A landscape with many peaks, sampled at points; each row gives a point and its height.
A climber steps from a point to the highest of its 2 nearest points, and stops where none of them is higher. Distance is the straight distance between rows; heights are no part of it.
limul height 5.79: [-11 -32   6 -13  26  48  38  18  18   3  57 -29  11 -24 -10 -13  15  34
 -19 -43]
fuza height 7.88: [ -9   0  19 -22  18   2  92  24   8  39 -14  34 -32   4  15  -7  -4 -15
 -32  -9]
radag height 6.50: [-23  10  -9 -36  31  22   6 -15  34  50  -5 -17   6  30 -16   8 -40  -5
 -19 -53]
nepes height 4.97: [-28  -2  -6  13  13 -17 -22  26 -19 -16  18 -16  17 -22  -6  17  -9 -19
 -13  -6]
Vegom height 4.30: [  6  42  -3 -49  61  -1  25  12  34   7   6  18  -2  14  25  24  58 -22
   2 -22]
Leman height 3.99: [-22  47  14 -19  45 -10   5  24  37  16 -15  13 -12   6  12  30   5 -38
 -34 -18]
Dos height 5.97: [-35   7   3   5   5  17  -6  -9  27  44  22 -25   8  -2  -8  20 -22  24
 -12 -41]
bov height 6.19: [-47 -19  45  10  -8  33  13  -1  22  17  46 -49  24 -13  -7   1  -8  46
  -4 -22]
redep height 3.15: [ 59  30 -36  55 -21  21 -56 -16  -4   5  14  13  -4  56 -10 -30  -9  42
  -1  -8]
geku height 1.03: [-18  20  66 -18  -6   5 -12 -10  25 -27  27 -42  26 -38  -6  18  79  24
  21   4]
labem height 7.19: [  4 -32 -29 -32  12  14  32   1  10  -5  20  14   1  16  36   7  21 -27
  -5   0]
Gedem height 5.88: [ 13 -20 -52  32  -8  25  -9  10   4  22  -1   8 -33  34 -16 -42 -68 -16
 -24  26]
dup height 8.72: [ -9 -31  18 -73  33  -3  89   7  19  17   1  31 -25  11  17 -18   9 -49
 -12  18]
Dafot height 1.59: [ 38 -71   3 -23 -39   4  39  18  -4 -42   4  12  11 -22   6 -21  22 -38
  -4  65]
buzaz height 3.73: [ -3   3   8  -7 -16 -78 -36 -56 -23  30 -49  19 -23  24 -20   6 -55 -17
  20  18]
Povip height 3.97: [ 11 -45 -11 -11  18  10 -26   5 -44 -44 -19 -43  -9 -23 -23 -54 -44   0
 -11  37]
fusul height 7.84: [-14 -42  -3 -38  -3 -22  61  16  -9  -4   9  25  14   3  37   4   1 -56
  10  23]
gemip height 3.72: [ 21 -55 -24   5  17  45  -6  22 -35 -71   6 -34  12 -37 -14 -40   2  10
 -12  38]
Mipa height 4.99: [  0  25 -37  12  22 -18  10  -1 -21  15 -26   4 -16   4 -23  25  -7  22
  13 -37]
gesis height 4.93: [ 44 -39 -38  62 -18   7   3  17 -45 -42 -30  23 -32  -5   0 -58  -2  17
  -3  37]
Tig height 7.18: [ 40  33 -42  14  -1 -27   4 -39   0  55 -34  39 -36  54   2   9 -11   8
  38  -8]
gop height 5.06: [-24  20   7 -24  50  -9  28  19  -1 -15   1 -28   7 -26  -5  12  48   5
   3 -66]
Fesep height 7.20: [ -7  29 -18  18 -14  19 -22  -5  24  36  15  31  -2  42  24   9 -43 -22
 -36  20]
lakop height 7.07: [ 38  16 -27  25  18 -41  -9 -27  -4  39 -42  29 -41  28 -39 -45 -33  -4
  23  15]
sunes height 3.35: [  5 -80 -44  12  15  52  49  37 -27 -12  10 -25 -19 -29   9 -17 -28  17
 -11 -41]
pevu height 6.54: [  0  22 -33  28 -11   0 -40  -5  35  34  -4  33 -10  55 -23 -23 -74 -45
 -31  14]
beguk height 0.83: [-48   2  73  -2 -27 -37   8  31 -22 -36   0 -25  24 -60  -5  34  27  -2
   7 -19]
Zufaf height 2.49: [ 62 -24 -25  19  19  46  22  26  18 -37  15   8 -16 -11  12 -26  52  21
 -20 -16]
fino height 2.92: [ 48 -18 -36 -20  55  34  64   5  -1  17 -33   3 -41  12 -11 -22  16  44
   5 -29]
Figoz height 2.84: [ 39  23 -30  82 -11  16 -23  -3   6  13  11   4 -13  18 -35 -11   0  70
 -24 -48]
nek height 4.27: [ -9 -53 -39 -10  57  30 -26  18 -18 -19 -28 -45 -27  -7 -15 -51 -62 -28
 -23  14]
kita height 1.92: [ 29  26  -9   6 -31 -27 -13  -1   7 -13  14  42  13  33  28  -7  29 -27
   2  66]
pigub height 5.72: [-15   0  33 -54  19  18  -9 -32  29   7  47 -32  42  -7   3   7  19   6
   3 -13]
Muke height 3.58: [-26 -16  31 -39 -10 -50 -21 -57 -22  40 -20 -16  15  23 -11  -5 -71 -23
  24  14]
Lise height 4.56: [ 58 -56 -28  37  -9  15  58  16 -10 -33 -28  36 -42  -6  14 -44   7  -8
 -12  32]
Lusel height 3.79: [-37  -8  35 -54   5 -27 -40 -43   3  13 -17 -30  33   5 -26   5 -59 -15
   2 -24]
Vono height 3.52: [ 23 -65 -28  20   2  69  24  28 -25 -35   3 -32  -6 -38  -1 -44 -28  37
 -18   8]
Rogov height 3.92: [ 60  -9 -57   8  22 -25  21   5  11 -29 -17  43 -34   6  26  -2  41 -26
   2   8]
ririm height 4.62: [ -6 -13 -55  10  23 -49 -11  -7 -52   2 -16   1 -12  10   1  13 -25  -8
  28 -12]
muv height 5.89: [-34  26  29 -41   2 -16  50  -5 -23  24 -45  19  -6  -4  30  44  36  -4
  28 -31]
musem height 5.37: [-40   0  22 -42   4  10 -40  -8  33 -21  53 -36  66 -22   9  11  27 -20
   0  33]
mel height 4.98: [ -4 -27   3 -67  68  22   0  17   9  -5  15 -33  -6 -13  -9 -37 -15 -33
 -25  16]
Busa height 5.87: [ 13  40  57 -11 -19   3  37 -18  11  34 -36  37 -25  13  19  38  35  37
   0   9]
rizod height 4.07: [ 13  48   4  23  -7 -54 -71 -23 -12   1 -42  23 -23  35 -21   5 -33 -21
  -2  13]
Butam height 3.70: [-12  64  33  11  -8  -8 -15  24  21   3 -12  24   1   9  -3  26  -7 -11
 -45  20]
Motuf height 2.69: [ 69  -6 -29  26  19  40  37   1   1  -6   2  14 -35   8 -10 -10  24  62
 -12 -36]
fen height 5.43: [-16 -24  15  -2  16  15  29  15  11 -27  41 -33  23 -24   6   9  57   7
   8 -49]
Rovu height 5.05: [-48  25  21   2 -42  11 -46  11  32 -37  55 -27  62 -22  11  23  55 -17
  10  47]
tufu height 5.36: [-19 -39 -15  -7  -5  -6  10  13 -21   5   9  -5  -2  -9  -2  -8 -54 -19
 -16  24]
lamid height 5.42: [ -1  42 -15 -13  19 -15  32 -14 -14  31 -41   2  -4  11   9  54  17  23
  52 -57]
Kozu height 2.09: [ 58  19 -23  31 -34   0 -20  19   3 -54  24  38  19   9  21 -14  53  -8
  -3  29]
Fezor height 3.66: [ -5  -4 -38  47 -42  37 -43 -20  16  22  57 -10  35  28   7 -22 -48  25
   7   1]
ruguf height 5.34: [ -5  -3  28 -57  25  27 -11  -1  27   0  43 -21  26   2 -20 -15 -26 -14
 -29  33]
tadod height 1.14: [ 21  15  57 -45 -14   5 -23 -45  13  -6  26 -14  25  -2  32  14  74  38
  44   5]
lis height 0.94: [-43   6  73   5 -42   7   1  13  -4 -25  10 -27  40 -54 -23  20  51  26
   8  26]
lebun height 4.68: [-35  35  45 -16 -59  23 -79 -14  30   3  22 -11  51 -15  -1  30  15  -2
  23  50]
ledub height 0.53: [-55  25   9  28 -16 -20  25  36  -5  17 -26   8 -18 -28  35  62  47 -10
  49 -73]
Zesol height 4.61: [ -2 -35 -32 -43  69  35   9  -4  21  15 -27 -29 -37  11 -12 -56 -43 -39
 -14  12]
saf height 4.96: [ 56  30  29  14 -12  -8 -20 -34  -8   3 -40  22 -12  35 -29 -15   0  51
 -19  -7]
vileg height 4.50: [ 42  52   3   7  18 -27 -51 -36   9   8 -34   5   0  34 -42  -4   2  10
  -9 -14]
ginur height 7.17: [-10  17  -7  -6  29   8  55   4  15  52 -16  13 -14  24 -13  11 -38   4
 -34 -29]
pufa height 0.73: [-78   0  49  27 -12 -27   0  24  -6 -17   5 -39  -1 -47  -5  33  42   7
  48 -36]
remo height 4.25: [ 54 -43 -29  -6  23   2  48   9   9 -24 -27  16 -50  -6  19 -41  26 -47
   9  29]
Mume height 5.39: [ 26 -38 -67  47 -11   2 -31  14 -36 -16  -9   3 -23   7   2 -39 -53  -9
   8  21]
mifig height 6.31: [-10   5  40 -39 -25  22  53 -13   4  39 -25  38  -6  14  56  38  15   2
  32  -1]
lat height 3.89: [-47 -18 -27  48 -41   0 -49 -11 -18  18  43 -25  26   7   7   8 -47  11
  20 -22]
Gimif height 4.10: [-65 -37 -26  10 -14 -31 -15 -13 -44  15  24 -19  31  -9  18  32 -56 -12
  21 -27]
tatut height 4.15: [-31  10  41 -11 -19 -24 -37  -7  -1   1 -13 -10  30  -6 -52   0 -59   5
 -31   9]
Veruv height 4.32: [-28 -34 -36  18 -11 -40   1 -11 -52  34 -12 -11  -8  11  -7  12 -79   0
  20 -42]
Mave height 0.35: [-14  24  30  54 -41  -9 -21  10 -12   5   9 -10  13 -12 -20  20  -9  41
  -6   1]
Kup height 1.81: [ 31   5  -6   1  -9  -5  25   0  18   6  12  32 -10   9   7 -30   0 -14
 -17  76]
Nam height 4.64: [ 15  36 -21 -29  61 -18  34  26   6 -35 -25  10  -6  -4   3  27  69 -19
  -1 -50]
giru height 2.28: [ 50   4 -14  22  -9  19 -14  33  21 -68  35  -2  17 -18   6 -27  70  17
 -23  10]
pup height 4.55: [-19  15  39 -15   7 -32 -38  16 -17 -38   6 -24  19 -29 -45  -9 -12   0
 -39  18]
rola height 3.17: [ 22 -54 -43  -5  40  28  61  28 -26 -13 -25  -6 -28 -19  -3 -21   6   6
  -5 -59]
nuluz height 5.49: [ 24  37  73   2  -6 -19  32 -13  -9  14 -46  22 -17   6 -18   2  19  53
 -31   7]
niv height 0.34: [-39  77  28  68 -52  -8 -81  30  17 -11 -12  -6  -5 -10 -25  22   1   0
   4   9]
nete height 1.35: [ -5   2  12   5 -45 -18 -28 -21 -22 -27  20   4  40 -25  32  27  31  -8
  36  20]
midiv height 4.31: [ 22 -38 -27 -38  21 -45 -33 -30 -42   0 -12 -11  -3  12 -19 -18 -26  -5
  33  20]
vima height 1.46: [ 11 -26  21  -8 -56  -4  26  -3  -6 -40  26   8  42 -23  16  12  32 -16
   4  40]
Rif height 7.98: [ 11  40 -45  19  19 -12 -29 -38  13  45  -8  31 -14  61  11  27 -25 -23
   3   2]
rar height 1.24: [ -4  27  30 -27 -11 -30 -51 -46  -4 -23   3   4  27 -16  37  43  53   7
  49  -1]
nas height 0.47: [-60  50  49  46 -33  -5 -35  28  14  11 -12 -16  -6 -34 -24  36 -21   4
   4 -10]
bonep height 3.43: [ 19  24 -31  33 -28  29 -77 -30  12   1  43   0  28  30   1 -32  -4  24
  12 -10]
Rekor height 1.71: [ 29 -40   7 -12 -32  -1  69   2   9   4   0  32 -21 -15  17 -36   8 -36
 -15  81]
tifuz height 0.62: [-53  26  45  21 -26  -2   0  16 -11  21 -24  -9 -26 -42  11  55  30  28
  40 -49]
sof height 6.63: [-11  16  -7   1 -12  28  20  12  35  21  37  38  10  16  45  26   6 -20
 -21  16]

Where does a climber stop that starts at each point below?
pufa -> pigub
vima -> pigub
Leman -> bov
Motuf -> pigub
Figoz -> mifig
buzaz -> mifig
Povip -> pigub
Veruv -> mifig
